Each row is a point on a tangle of strands that fork and nearly touch. The rows are in no order.
(in the rows, 128 means zero)
Points whose rows are less than 136 apart are linked; no others are. Some points are linked to none.
(851): 149 141 100 122 109 137 130 97 143 121 95 112 129 129 131 143 111 102 157 103 154 133 139 120 118 139 166 110 135 131 134 141 120 128 169 151 141 116 95 122 98 132 159 152 127 121 118 152 120 90 108 151 142 102 132 109
(651): 128 106 155 117 133 145 82 152 146 144 147 100 135 129 117 114 99 161 137 108 117 146 133 154 90 117 126 125 109 136 124 116 109 120 90 127 122 161 148 153 126 142 119 126 163 151 132 130 159 134 91 104 95 117 110 119
(76): 79 110 129 161 130 94 149 143 123 90 107 154 120 148 111 121 106 117 127 102 111 133 122 110 119 102 88 150 123 107 102 137 110 133 138 105 124 134 150 135 166 137 138 130 98 133 102 162 104 112 126 136 134 135 164 133
(846): 147 140 135 102 129 142 100 114 181 132 126 124 125 54 134 136 98 123 114 111 110 132 133 145 134 112 112 145 94 110 136 117 119 154 120 149 123 156 118 130 105 114 151 136 121 117 130 143 115 122 130 101 107 83 135 135
(372): 147 157 167 134 162 159 186 113 101 134 153 113 127 118 170 137 160 113 133 141 139 141 142 163 95 110 126 112 85 140 152 133 150 165 134 125 120 89 116 109 153 129 140 154 106 107 127 147 154 120 124 144 163 107 103 111
(20): 118 106 108 123 104 95 105 112 170 126 97 110 138 111 81 108 82 118 108 132 134 120 142 102 114 113 115 149 150 112 111 107 125 146 92 153 127 157 100 135 107 128 109 144 126 151 103 121 143 129 100 115 122 144 140 161
(383): 123 129 121 148 95 136 146 114 120 122 119 116 129 119 99 140 110 116 135 125 140 106 154 124 122 144 172 153 121 133 163 141 130 150 158 152 140 155 111 118 129 126 114 166 145 118 117 125 162 116 79 126 125 151 119 130
(523): 124 133 161 115 162 159 109 136 103 146 98 123 133 129 127 134 110 101 148 84 132 116 149 140 83 106 137 155 132 110 129 109 74 149 103 105 109 97 105 139 117 174 133 142 124 113 107 157 120 118 138 152 153 153 161 135
(1033): 117 130 152 122 141 167 101 126 140 153 111 124 110 131 112 132 116 80 148 90 125 127 139 134 79 115 148 145 136 127 138 117 98 162 121 111 131 105 113 144 103 141 138 157 116 125 130 135 109 116 122 134 127 120 156 137
(924): 129 141 188 136 161 144 184 147 83 127 134 144 121 124 149 142 143 136 123 125 142 116 138 154 99 104 120 139 94 132 158 128 141 171 140 137 118 114 128 113 183 145 114 144 128 111 124 141 158 123 143 149 143 134 107 105
(296): 100 139 169 176 149 112 159 130 63 106 145 131 146 128 125 130 148 184 103 117 103 119 128 143 149 143 123 120 116 127 127 140 138 110 134 132 146 115 121 123 190 120 137 89 118 90 155 130 142 124 173 120 124 170 99 85
(10): 173 128 118 86 131 108 100 123 179 149 110 84 139 109 143 133 111 139 148 145 128 143 117 155 98 125 126 105 123 137 117 137 115 128 82 156 111 127 93 137 81 108 135 146 132 110 163 139 146 139 109 105 117 82 140 139
(215): 142 115 96 138 87 116 130 119 162 115 149 129 136 83 142 137 119 122 117 144 117 121 128 131 146 150 111 149 123 118 111 122 135 132 133 127 156 153 133 131 114 118 129 106 118 160 109 94 117 136 121 105 101 78 116 131
(1157): 120 109 136 131 114 121 76 95 160 141 96 106 142 95 80 105 64 111 118 110 136 134 144 96 102 87 102 163 141 110 103 111 111 160 118 148 129 161 101 116 120 121 133 147 123 154 99 139 110 123 132 130 123 147 146 148
(708): 148 123 90 90 115 125 127 133 162 130 145 117 137 138 158 127 133 141 136 162 135 133 114 144 147 163 132 117 115 133 139 117 143 110 136 146 122 105 134 120 98 114 126 113 148 134 146 89 137 154 138 142 133 112 110 131
(920): 133 135 98 133 138 158 134 135 111 132 118 148 120 135 123 136 149 107 131 139 130 85 127 121 152 157 183 121 122 128 155 101 135 116 147 157 131 102 110 132 110 107 112 123 147 113 137 102 137 134 142 160 148 174 117 147
(691): 127 116 90 171 100 102 137 103 132 114 113 114 133 156 124 122 144 112 131 144 148 150 116 109 136 183 157 107 157 144 80 145 135 107 140 89 156 112 121 123 118 135 149 98 115 153 122 120 132 126 121 139 116 103 138 108
(424): 136 139 139 140 172 127 122 126 117 121 123 109 149 121 145 118 157 141 130 138 120 125 112 136 151 125 118 147 153 147 100 126 157 121 102 109 115 120 130 110 115 102 143 98 94 132 133 128 107 168 156 139 170 166 128 129
(334): 136 102 123 109 115 80 142 139 158 127 129 85 153 115 121 135 110 168 144 149 160 148 127 133 108 125 96 109 132 138 127 140 126 117 112 168 125 140 121 138 128 138 137 131 150 114 128 140 163 127 114 132 135 125 118 118
(140): 124 135 141 131 165 117 156 139 99 134 112 123 140 121 125 135 105 121 128 98 131 82 152 152 114 133 158 142 107 105 166 108 111 126 109 167 121 101 92 130 150 128 109 140 151 81 133 136 155 121 133 143 152 171 122 119
(285): 120 88 128 113 128 136 90 142 154 144 154 97 144 99 123 106 110 175 131 114 124 153 133 152 123 126 134 124 91 126 140 113 90 120 95 173 127 156 143 157 112 125 129 131 164 129 140 123 170 120 110 99 98 136 94 153
(613): 161 132 152 119 119 145 93 131 135 158 133 145 107 166 137 115 143 93 134 142 124 127 107 129 107 104 151 141 146 158 124 145 133 151 130 85 112 130 143 121 117 129 100 129 126 176 152 111 101 158 104 108 110 95 155 143
(602): 93 124 130 143 136 95 121 128 101 102 129 175 103 151 117 117 123 137 117 95 103 127 122 108 138 119 83 140 139 106 106 140 112 119 136 99 126 157 169 144 160 132 127 114 116 125 131 144 89 120 144 120 120 132 158 155
(675): 138 158 120 113 162 149 155 127 125 147 181 119 135 122 166 106 176 139 107 152 124 128 118 146 132 143 120 119 117 152 126 102 156 109 100 128 120 91 139 119 132 93 124 118 110 93 169 87 126 159 145 115 152 134 120 149
(71): 117 111 137 130 147 151 99 140 157 104 114 142 142 105 137 139 116 129 144 114 109 126 128 119 163 114 107 156 132 112 118 108 117 110 143 130 133 131 152 138 134 135 164 98 133 148 102 145 103 113 150 159 139 142 130 117
(912): 107 129 184 149 169 105 177 126 82 87 117 139 148 121 133 124 132 167 122 107 126 125 127 143 158 105 95 111 120 104 127 146 118 121 148 130 138 113 142 131 198 141 138 111 121 109 126 146 110 109 181 143 140 148 109 95
(302): 140 130 127 156 113 111 121 132 90 139 118 110 126 158 94 117 151 115 128 134 125 95 112 104 109 130 168 148 160 161 120 157 144 140 134 100 120 127 104 112 138 116 112 120 119 146 144 127 146 154 126 137 129 178 143 123
(1032): 114 137 161 155 146 120 124 144 81 111 144 150 128 136 117 150 145 193 97 123 105 104 117 128 143 133 116 141 143 146 118 129 145 128 138 121 130 142 149 123 181 132 115 84 138 107 148 136 137 137 159 121 106 153 100 99
(1198): 134 133 152 112 177 109 166 129 120 107 151 176 91 127 164 139 112 150 117 117 126 135 108 128 112 92 82 106 127 103 119 117 134 136 121 105 125 140 160 139 181 141 132 130 121 104 143 125 85 125 135 107 118 74 114 162
(97): 116 114 113 126 87 115 142 156 117 128 107 168 115 165 128 150 127 109 128 136 132 140 135 117 145 135 127 119 129 135 132 134 128 111 155 115 134 156 144 131 117 147 77 143 141 145 138 107 131 132 92 132 103 98 158 123
(157): 113 116 135 128 102 164 82 141 104 117 159 152 139 137 115 139 131 143 121 132 89 129 135 145 168 160 158 148 123 135 121 117 122 106 133 115 146 168 157 134 107 128 103 102 153 144 150 94 129 123 116 126 91 115 118 114
(236): 132 122 111 153 128 127 142 102 141 106 118 117 134 115 156 137 142 123 134 141 139 139 120 133 174 144 128 110 136 117 108 140 149 143 154 126 136 96 114 127 119 111 175 100 95 160 86 141 80 119 173 143 165 135 116 107
(1159): 131 134 107 117 122 63 160 113 163 118 123 90 163 81 139 123 128 162 126 185 144 131 107 127 155 125 85 108 143 138 101 123 154 138 96 135 128 97 108 127 115 105 143 86 115 122 108 119 130 141 169 138 148 143 101 104
(1071): 114 150 156 122 137 113 141 129 101 133 114 119 108 149 110 146 133 116 137 107 130 140 119 137 74 92 110 121 127 141 115 165 107 162 130 88 107 117 114 122 158 118 144 174 96 111 137 181 110 110 129 124 141 109 164 119
(342): 108 97 71 93 95 141 104 142 158 122 122 169 124 129 140 153 110 117 140 142 119 143 125 119 174 148 124 103 115 103 133 89 118 91 131 137 149 121 146 175 118 145 123 105 137 141 121 82 120 119 128 134 123 99 148 111
(380): 137 137 160 135 94 130 92 126 103 154 147 125 116 152 109 119 137 135 136 139 108 117 111 124 103 110 149 156 131 155 129 154 143 163 134 101 116 150 131 120 139 122 91 132 141 170 153 122 131 156 103 100 83 104 129 127
(15): 96 116 116 164 106 76 155 140 114 132 96 111 130 167 90 121 135 137 140 134 135 153 126 95 108 129 89 103 155 155 103 147 125 82 118 112 125 141 130 121 149 136 129 120 119 127 140 141 155 129 111 120 126 144 159 99
(1127): 114 125 108 119 132 141 91 130 109 120 140 171 111 150 154 131 164 115 109 122 109 144 109 114 171 141 106 128 155 125 117 100 140 91 117 99 126 120 175 151 120 137 113 93 121 114 144 106 106 138 146 122 119 139 164 141
(995): 128 123 125 179 101 120 124 90 121 131 124 108 135 163 117 110 140 102 146 139 130 149 116 104 106 147 143 131 152 153 89 162 130 113 144 85 151 127 122 107 141 138 145 118 114 167 122 137 132 125 109 130 119 97 130 106
(233): 122 121 137 157 116 115 115 89 136 149 122 77 150 124 112 100 113 123 140 118 139 153 125 113 77 131 130 153 148 142 104 157 123 133 117 110 146 137 117 114 151 134 146 133 127 169 108 144 146 130 102 120 115 101 117 120
(723): 111 108 117 165 110 145 134 84 157 138 123 85 160 104 125 99 97 113 141 100 146 158 137 120 90 134 149 133 124 121 128 156 120 115 133 118 160 140 87 118 124 149 168 144 124 159 97 148 147 90 119 113 106 102 109 89
(449): 111 133 86 119 129 60 152 152 115 121 147 142 133 142 100 140 130 162 100 146 148 128 108 94 143 148 95 107 158 130 146 127 147 107 117 139 109 126 142 136 133 119 106 121 122 85 149 91 135 150 135 112 145 181 144 159
(1109): 128 148 125 110 158 108 161 140 95 132 134 141 143 121 116 122 139 126 117 131 123 81 131 135 133 135 151 129 115 113 156 104 125 111 117 178 118 99 108 128 151 107 109 131 136 84 145 109 155 141 146 157 158 188 116 143
(534): 135 127 165 119 129 141 79 122 145 125 122 132 117 112 106 107 82 109 112 105 122 123 142 115 118 90 123 183 118 117 140 127 108 184 144 132 117 168 123 111 137 133 135 152 136 154 103 145 101 127 120 129 114 157 132 150
(247): 85 124 161 171 142 103 170 130 89 95 112 136 135 152 129 129 124 140 127 126 122 149 130 121 139 106 85 118 112 122 104 145 120 127 137 99 130 120 145 128 181 137 154 113 90 126 115 173 117 108 137 141 156 140 140 92
(606): 139 135 95 148 122 154 159 117 129 122 131 153 110 127 160 131 156 106 129 148 151 114 119 126 158 134 130 114 119 107 131 121 153 137 172 135 128 107 132 116 113 114 134 123 114 147 90 136 101 128 170 179 167 138 122 147
(874): 123 152 132 146 108 152 141 81 135 130 147 106 129 117 117 124 111 110 129 102 122 138 148 138 104 131 150 135 104 114 158 182 120 172 143 115 139 144 101 107 118 122 146 189 99 121 129 168 133 104 105 97 113 95 136 132
(170): 106 126 116 138 126 144 93 137 72 125 120 160 108 160 117 125 166 115 110 103 89 118 108 123 150 144 123 131 172 133 104 119 145 116 117 85 119 122 158 139 122 130 101 85 106 106 156 126 118 139 154 136 99 172 150 130
(1197): 125 109 124 96 110 99 83 156 120 117 149 159 113 163 111 125 121 136 79 157 110 133 153 128 145 112 138 107 149 126 125 101 145 140 125 113 114 162 168 139 119 158 87 111 152 129 124 83 135 127 108 89 120 172 100 145
(30): 154 131 155 106 170 151 86 147 140 131 113 115 144 124 145 114 168 148 134 153 124 132 105 124 141 108 126 145 173 144 110 115 153 112 103 107 105 132 144 138 102 120 134 88 128 143 130 128 120 172 151 139 156 168 117 125
(848): 174 163 119 105 135 141 127 83 133 126 108 92 135 114 143 147 111 115 161 110 165 145 151 134 94 145 171 104 134 151 141 169 115 148 146 138 132 123 73 99 84 150 161 146 125 108 128 168 134 102 102 127 134 105 130 98
(544): 110 117 77 124 106 87 156 144 140 124 122 149 120 138 121 139 139 135 112 144 148 135 118 101 153 149 98 105 148 127 147 114 154 93 128 128 129 109 135 139 136 132 102 111 113 111 138 105 136 143 139 127 144 154 168 140
(693): 110 136 105 96 131 102 151 139 127 126 133 184 107 130 151 142 127 118 101 139 145 126 129 90 157 113 94 114 135 100 140 96 138 104 128 156 126 114 146 148 146 146 97 128 139 113 114 110 118 124 156 126 151 129 139 156
(813): 132 144 159 126 182 165 131 139 101 146 106 117 137 122 130 137 113 96 126 80 127 89 151 163 93 124 155 154 116 99 158 93 98 137 94 150 114 99 91 118 108 146 123 139 136 105 106 154 137 127 128 156 160 156 140 140
(643): 129 100 70 155 93 110 134 113 149 126 90 150 105 137 129 133 146 95 141 127 141 131 123 107 135 146 146 92 149 132 110 153 134 116 145 107 157 106 113 142 107 121 119 129 92 152 115 119 115 131 119 136 119 79 162 133
(977): 133 142 165 141 134 134 114 127 112 132 161 132 125 139 120 137 146 188 113 137 106 127 119 139 149 142 97 141 146 164 108 135 156 121 142 100 127 159 157 116 139 122 127 102 134 129 143 150 113 147 140 112 113 111 110 122
(182): 145 149 157 111 142 115 105 136 126 144 141 124 132 134 112 141 142 171 121 151 106 136 115 127 153 136 115 116 139 175 122 167 145 96 138 113 114 157 146 112 132 91 112 118 142 130 169 149 120 155 150 110 114 100 117 141
(173): 142 156 135 92 150 102 139 115 123 117 101 132 134 95 118 153 104 131 124 123 136 132 119 115 168 117 116 113 138 122 150 139 97 93 143 181 129 110 114 135 155 123 134 135 148 81 134 146 130 107 172 141 145 123 148 133
(970): 128 126 102 138 102 117 152 137 145 134 107 147 121 152 148 162 143 107 145 133 131 143 125 123 126 133 123 111 127 133 117 143 132 109 135 120 134 123 127 133 123 125 118 143 114 132 142 124 116 137 110 117 121 69 162 130
(818): 132 138 156 116 125 186 81 118 133 143 131 141 111 117 104 123 98 86 130 96 117 118 143 143 104 109 162 165 114 118 152 117 85 192 149 111 124 129 123 128 112 127 127 166 127 139 120 129 96 114 112 141 110 137 135 144
(55): 123 118 119 143 98 143 125 131 135 108 169 149 123 116 139 129 111 129 109 111 106 147 141 121 134 138 106 163 103 118 124 119 137 145 146 118 132 175 155 119 127 134 117 126 129 154 115 87 108 119 101 87 91 88 126 140
(1103): 129 123 111 85 133 139 147 164 147 149 122 159 126 137 146 142 120 122 122 124 163 128 141 128 77 112 97 94 114 111 143 78 121 99 76 149 118 100 123 161 119 161 106 151 138 90 129 105 152 126 110 109 125 96 144 123
(212): 130 117 99 95 109 142 102 124 165 117 110 137 110 119 115 125 113 101 111 155 134 121 151 124 160 130 162 124 120 102 140 72 114 136 126 167 128 139 114 143 83 116 120 145 142 129 118 81 143 124 100 133 122 152 116 150
(1164): 156 130 91 107 108 110 177 123 158 135 106 113 120 124 140 126 126 121 112 178 175 101 128 123 115 142 135 131 140 114 141 127 149 143 136 165 114 122 107 117 104 133 111 151 139 122 107 97 169 149 105 151 145 148 131 157
(585): 124 130 161 153 116 144 101 98 126 161 142 95 131 123 108 108 118 132 138 103 115 151 113 126 84 116 129 159 118 151 130 151 126 146 133 102 121 154 126 115 162 117 124 146 136 164 122 158 128 142 118 104 101 107 109 120
(856): 95 124 127 147 97 167 75 105 132 131 148 140 123 125 104 107 121 118 142 118 105 135 126 112 149 132 147 142 131 126 116 164 121 133 174 96 143 160 161 108 110 104 125 129 126 176 126 136 87 111 134 144 89 102 134 145
(971): 131 121 149 103 149 131 137 170 86 152 113 172 119 143 139 109 149 114 117 115 149 108 131 109 103 86 116 102 148 109 144 87 130 87 98 138 124 100 146 143 147 157 94 112 153 105 143 103 164 131 164 147 141 162 141 114
(610): 105 119 129 106 99 117 92 156 109 104 167 153 124 147 116 142 134 137 100 144 98 126 151 127 168 141 134 122 114 120 136 104 129 131 125 127 135 154 151 148 114 133 92 120 161 125 137 78 140 111 107 100 101 147 99 139
(632): 159 117 136 100 118 103 118 141 137 146 125 81 140 127 120 140 104 157 154 127 149 146 134 156 104 135 135 113 116 150 141 159 105 130 106 157 110 135 104 126 101 133 116 157 158 103 152 154 182 125 94 130 126 121 132 130
(344): 137 102 100 138 112 125 131 119 144 117 126 88 160 120 121 101 128 137 142 153 161 126 135 130 127 179 185 104 118 129 124 153 108 124 138 141 154 121 98 131 97 137 173 134 135 144 98 119 170 104 79 143 113 127 86 115
(451): 150 138 111 154 105 125 132 101 163 114 146 126 131 104 157 145 136 117 122 163 135 137 117 137 146 159 119 141 143 127 95 139 144 152 163 108 149 131 136 109 118 123 158 105 108 175 87 124 104 131 146 130 121 98 110 119
(810): 116 128 120 155 103 91 162 135 120 131 127 128 128 164 128 153 135 140 126 147 133 163 110 119 137 137 92 99 132 155 89 151 139 81 121 105 133 125 134 118 148 122 126 129 117 113 163 131 118 139 116 105 121 91 162 104
(228): 131 136 164 109 169 135 161 146 134 117 139 139 102 115 153 142 139 141 125 129 130 138 119 140 102 84 88 127 122 130 114 117 144 146 110 113 99 128 146 128 162 129 140 139 107 120 128 134 107 144 127 106 141 85 122 147
(415): 116 111 98 151 111 139 118 108 155 131 102 104 152 109 114 119 92 99 162 76 151 131 142 110 99 133 158 127 136 126 113 141 100 144 153 129 162 119 85 122 97 137 173 140 115 139 100 145 109 86 108 148 116 100 120 95
(799): 148 134 135 116 141 148 147 155 139 157 120 133 120 137 157 148 139 109 135 128 152 122 137 135 72 109 109 119 126 128 147 89 137 126 102 140 119 110 122 128 123 159 109 153 134 120 118 117 146 133 106 125 145 113 151 122
(1202): 107 136 81 104 111 70 137 124 135 117 168 126 137 111 100 129 115 174 106 156 118 124 120 114 162 144 108 114 126 129 128 119 130 122 101 164 121 145 141 139 117 108 119 126 138 100 142 86 126 131 133 86 119 142 120 172
(569): 137 144 176 128 147 127 168 152 92 116 130 160 95 122 135 154 116 141 112 98 134 111 123 150 91 102 124 130 116 105 156 149 107 180 145 114 107 131 145 132 193 159 112 153 130 103 124 157 122 116 147 133 118 125 105 117
(349): 136 109 119 147 115 127 131 108 114 129 125 87 148 123 112 105 127 142 139 137 146 109 133 140 124 152 198 127 129 147 154 156 129 140 128 151 145 137 95 105 118 124 141 147 155 130 114 151 178 122 106 131 122 172 82 109
(390): 124 121 127 171 113 133 121 135 82 137 115 120 133 171 110 128 172 121 128 125 116 119 107 124 127 144 134 138 169 158 102 138 150 118 134 81 129 124 142 117 132 130 116 98 115 125 149 130 135 154 144 138 127 174 144 95
(747): 167 142 153 104 157 128 113 124 179 142 127 82 138 78 147 133 118 154 145 125 123 146 116 158 122 113 115 129 108 134 115 127 137 139 100 158 120 143 117 127 114 114 153 125 133 124 143 160 133 140 115 109 119 83 117 124
(772): 116 116 125 152 130 92 166 120 130 133 91 79 143 143 119 122 129 123 158 123 141 147 135 106 108 123 117 113 146 147 110 147 136 109 106 128 141 116 99 120 140 123 164 130 99 125 134 162 144 107 113 134 160 134 148 82
(616): 152 156 138 132 166 165 162 101 137 136 143 104 121 100 174 127 144 111 139 131 135 137 146 169 115 117 122 126 82 120 147 128 146 153 117 163 125 90 111 110 126 125 152 136 108 114 110 144 134 129 128 140 162 106 104 115
(201): 109 123 105 113 118 117 115 112 140 120 184 104 142 92 119 108 120 180 122 136 113 131 126 137 167 148 130 128 84 117 155 115 115 114 101 172 123 152 138 142 118 108 128 128 149 109 144 105 146 126 124 84 108 130 104 160
(694): 96 119 145 172 128 109 143 126 79 122 128 109 149 149 117 123 144 145 129 123 98 125 133 126 149 150 135 116 110 142 129 136 117 86 127 121 146 104 121 120 150 118 147 104 127 99 152 143 147 114 150 119 130 170 115 71
(252): 129 116 113 147 132 90 125 129 149 127 110 112 132 135 101 103 108 123 125 140 132 105 143 111 119 136 131 165 150 113 112 112 130 132 91 146 125 131 109 135 111 130 120 140 119 147 112 113 132 139 96 118 138 182 140 159
(733): 121 133 132 98 147 132 160 140 128 124 124 167 120 115 153 139 119 127 108 129 144 114 133 120 135 117 93 139 123 103 143 87 131 123 138 162 122 117 137 126 158 152 115 126 140 121 107 126 123 115 157 156 156 134 123 142
(633): 137 116 103 96 131 81 140 138 164 131 109 94 153 102 132 138 115 169 146 161 143 134 115 135 142 113 89 86 137 147 117 130 138 105 102 147 115 94 116 141 129 116 143 115 119 102 132 133 146 137 154 148 150 127 124 109
(9): 122 127 142 118 123 151 106 129 148 119 162 140 124 88 127 125 96 120 105 101 96 141 156 126 148 119 139 153 84 99 149 120 111 150 134 146 134 170 127 130 118 112 133 148 140 140 134 108 116 115 104 85 86 101 124 155
(740): 148 132 99 115 110 119 176 129 135 130 128 101 132 129 130 135 115 124 123 154 157 102 154 138 121 152 151 125 113 127 161 127 140 140 138 173 130 130 110 128 113 128 106 168 144 102 125 110 179 142 83 140 129 150 120 142
(516): 166 151 163 99 133 172 133 146 126 160 129 151 101 132 140 120 156 105 124 134 144 119 124 134 81 78 123 129 123 126 146 99 141 149 98 132 105 117 134 122 106 148 103 154 128 119 127 130 136 133 138 120 157 109 149 147
(454): 119 124 149 125 170 109 125 134 112 106 155 174 103 127 145 110 108 144 104 102 99 112 126 107 125 95 88 131 135 86 112 119 121 137 116 98 130 160 174 141 165 138 137 116 112 136 135 128 64 121 124 102 111 110 117 167
(795): 124 143 110 124 122 157 170 140 142 127 150 165 125 123 161 112 148 122 130 151 147 112 123 130 135 101 89 118 117 117 138 112 161 139 164 147 131 105 140 96 125 148 124 121 127 141 87 137 131 121 175 179 166 122 127 148
(489): 139 109 88 149 133 99 166 133 159 131 103 126 141 141 132 108 112 121 119 159 169 101 142 118 122 145 133 145 157 109 118 110 147 137 102 146 118 114 109 122 108 145 111 135 121 130 81 102 154 148 111 141 157 183 134 142
(121): 94 130 148 153 106 167 82 115 99 138 140 142 138 135 106 130 137 137 132 114 88 132 129 123 162 146 157 131 134 147 129 161 119 106 164 97 133 156 151 119 124 107 107 99 145 160 146 146 117 110 157 129 88 96 111 124
(169): 122 118 104 180 107 111 136 111 85 136 110 92 144 164 88 104 137 120 137 131 131 98 137 111 106 162 179 118 150 152 120 171 128 124 127 124 147 129 93 108 131 101 140 134 131 142 128 131 162 136 112 136 142 187 113 107
(131): 173 140 148 115 118 182 101 144 137 170 132 165 90 158 148 101 158 77 127 132 141 123 137 130 102 72 141 126 134 126 147 118 137 148 124 107 97 127 146 129 103 137 107 148 125 157 130 112 111 143 122 106 132 97 146 152
(399): 112 157 175 122 144 109 144 146 90 132 117 147 91 143 107 135 124 130 126 102 125 115 113 145 77 89 120 133 122 118 130 167 101 174 137 92 102 117 135 135 178 125 116 162 115 111 135 164 111 121 144 123 116 122 137 127
(786): 91 120 145 170 134 143 129 112 106 124 124 96 152 126 116 112 134 124 155 112 103 131 130 129 137 142 157 124 104 135 143 142 123 82 132 134 151 119 116 123 152 122 157 120 133 117 148 165 143 92 139 122 124 137 115 75
(867): 115 123 106 137 100 156 91 121 130 109 126 159 96 142 117 121 132 105 121 123 114 132 116 121 160 134 139 139 141 119 119 143 126 148 174 102 134 143 160 121 112 112 120 126 128 164 108 130 83 130 135 164 122 139 144 156
(705): 152 138 102 109 122 143 122 132 129 115 113 120 129 122 104 142 141 109 136 133 141 117 124 119 175 165 196 107 132 143 148 128 137 124 175 163 124 118 113 117 96 100 127 131 157 126 132 126 123 127 143 168 149 157 114 127
(1117): 158 100 91 111 115 114 124 131 167 129 122 100 145 114 136 120 133 132 153 161 140 122 125 143 141 168 170 108 114 129 126 137 121 119 123 153 136 109 116 140 81 129 148 121 136 136 128 93 144 134 99 129 110 96 107 129
(261): 156 141 92 97 119 130 143 141 131 145 176 115 139 148 158 123 146 145 125 169 141 123 124 155 141 176 137 106 115 146 134 134 138 122 119 129 111 103 130 114 100 102 109 131 119 110 181 78 149 166 127 124 123 131 117 155
(187): 140 117 166 103 125 165 77 158 152 150 142 126 122 144 118 138 100 120 140 111 104 161 131 151 96 117 128 139 104 135 117 112 105 125 94 107 134 147 134 154 109 153 115 135 151 161 158 115 131 134 78 103 99 97 131 105
(536): 121 130 145 138 131 112 153 126 111 141 87 94 123 149 119 148 141 101 156 114 147 148 128 124 81 100 116 108 144 151 116 154 124 129 111 91 126 108 89 118 127 141 155 163 98 115 134 155 136 127 108 133 146 109 165 91
(1067): 128 117 145 82 145 138 79 153 152 107 125 159 126 121 120 141 103 139 120 132 104 142 131 106 171 118 100 122 149 106 127 93 119 88 130 143 135 144 164 158 130 154 130 88 171 134 120 128 110 110 147 142 110 150 115 128
(185): 113 127 134 143 99 125 129 144 107 120 114 144 113 140 106 152 124 111 133 116 126 116 135 117 122 130 145 144 124 139 155 135 115 142 159 130 135 149 129 126 142 129 97 152 143 128 131 142 154 117 96 135 118 131 141 117
(1207): 131 162 130 125 170 143 150 107 125 128 153 116 143 114 159 123 174 149 120 144 109 121 123 148 160 145 111 138 118 143 117 111 154 117 103 131 119 88 126 121 122 92 153 105 92 107 144 107 104 148 162 131 169 137 123 147
(915): 145 128 148 79 162 137 78 150 146 131 122 142 123 128 140 119 140 145 113 155 117 126 126 118 143 109 114 137 147 138 121 96 137 116 107 131 113 138 150 138 109 125 127 100 159 129 136 120 117 151 136 125 133 160 107 137
(147): 161 146 161 138 163 123 147 124 130 129 149 110 105 114 163 118 148 140 128 141 123 128 116 134 103 96 108 162 129 152 105 124 160 169 121 109 106 142 146 116 145 121 140 130 103 143 135 126 96 161 109 93 139 103 121 155
(248): 129 121 93 139 94 165 135 123 137 130 116 171 96 139 145 126 143 92 117 140 147 114 127 120 157 136 150 130 126 110 131 114 138 147 178 133 126 132 147 127 99 127 114 132 133 168 88 111 106 128 136 164 144 134 135 158
(935): 115 110 119 164 125 160 120 103 143 115 137 98 160 108 124 110 122 122 157 107 114 158 120 138 145 147 163 125 109 132 149 147 125 90 151 126 155 136 110 118 130 125 173 118 133 133 131 155 126 95 134 115 120 111 107 90
(1161): 132 148 155 105 167 163 129 124 118 109 122 140 122 106 140 131 121 111 135 76 116 104 133 163 120 116 132 152 105 67 153 138 74 142 130 129 120 116 131 143 152 119 140 153 132 117 127 159 106 108 154 133 115 125 121 143
(715): 110 135 114 138 138 131 115 116 129 102 131 134 135 130 128 142 146 141 139 124 109 141 109 125 186 151 116 126 137 123 128 132 127 104 147 122 146 118 139 136 130 111 157 91 118 119 100 142 83 117 175 152 140 157 136 120
(195): 104 121 89 100 119 149 104 142 120 129 148 188 122 150 163 136 153 125 119 126 111 147 116 118 186 151 108 100 119 121 127 98 133 80 126 105 144 110 160 160 122 139 109 91 141 123 138 86 106 129 160 132 119 102 148 129

A fork is a point with three links. Follow the links from the first point to the second and name the forks in between, in order.
(1033), (772) => (383) > (970)
(602), (585) => (296) > (723) > (233)
(140), (970) => (383)
(1159), (856) => (236) > (606)
(147), (97) => (296) > (723) > (233) > (970)
(786), (424) => (723) > (233) > (970) > (383) > (349)
(489), (247) => (383) > (970) > (233) > (723) > (296)
(390), (851) => (349) > (383) > (970) > (233) > (723)
(610), (9) => (606) > (236)

Follow the links from the first point to the second, and from the first to the third. Name the last point that the two ways share.
(1164), (71), (1103) => (383)
(799), (415), (740) => (233)
(920), (675), (97) => (383)
(349), (977), (131) => (233)
(195), (1164), (261) => (349)
(846), (733), (675) => (236)
(693), (97), (1197) => (606)
(848), (489), (147) => (723)

A fork is a point with three links, a tip a point with one. Leave the first point through the second and follow the links. Name the first fork or tip that comes.
(1157), (20) => (383)
(236), (715) => (349)
(228), (1198) => (296)
(187), (651) => (606)
(912), (247) => (147)
(334), (632) => (236)
(1103), (799) => (233)
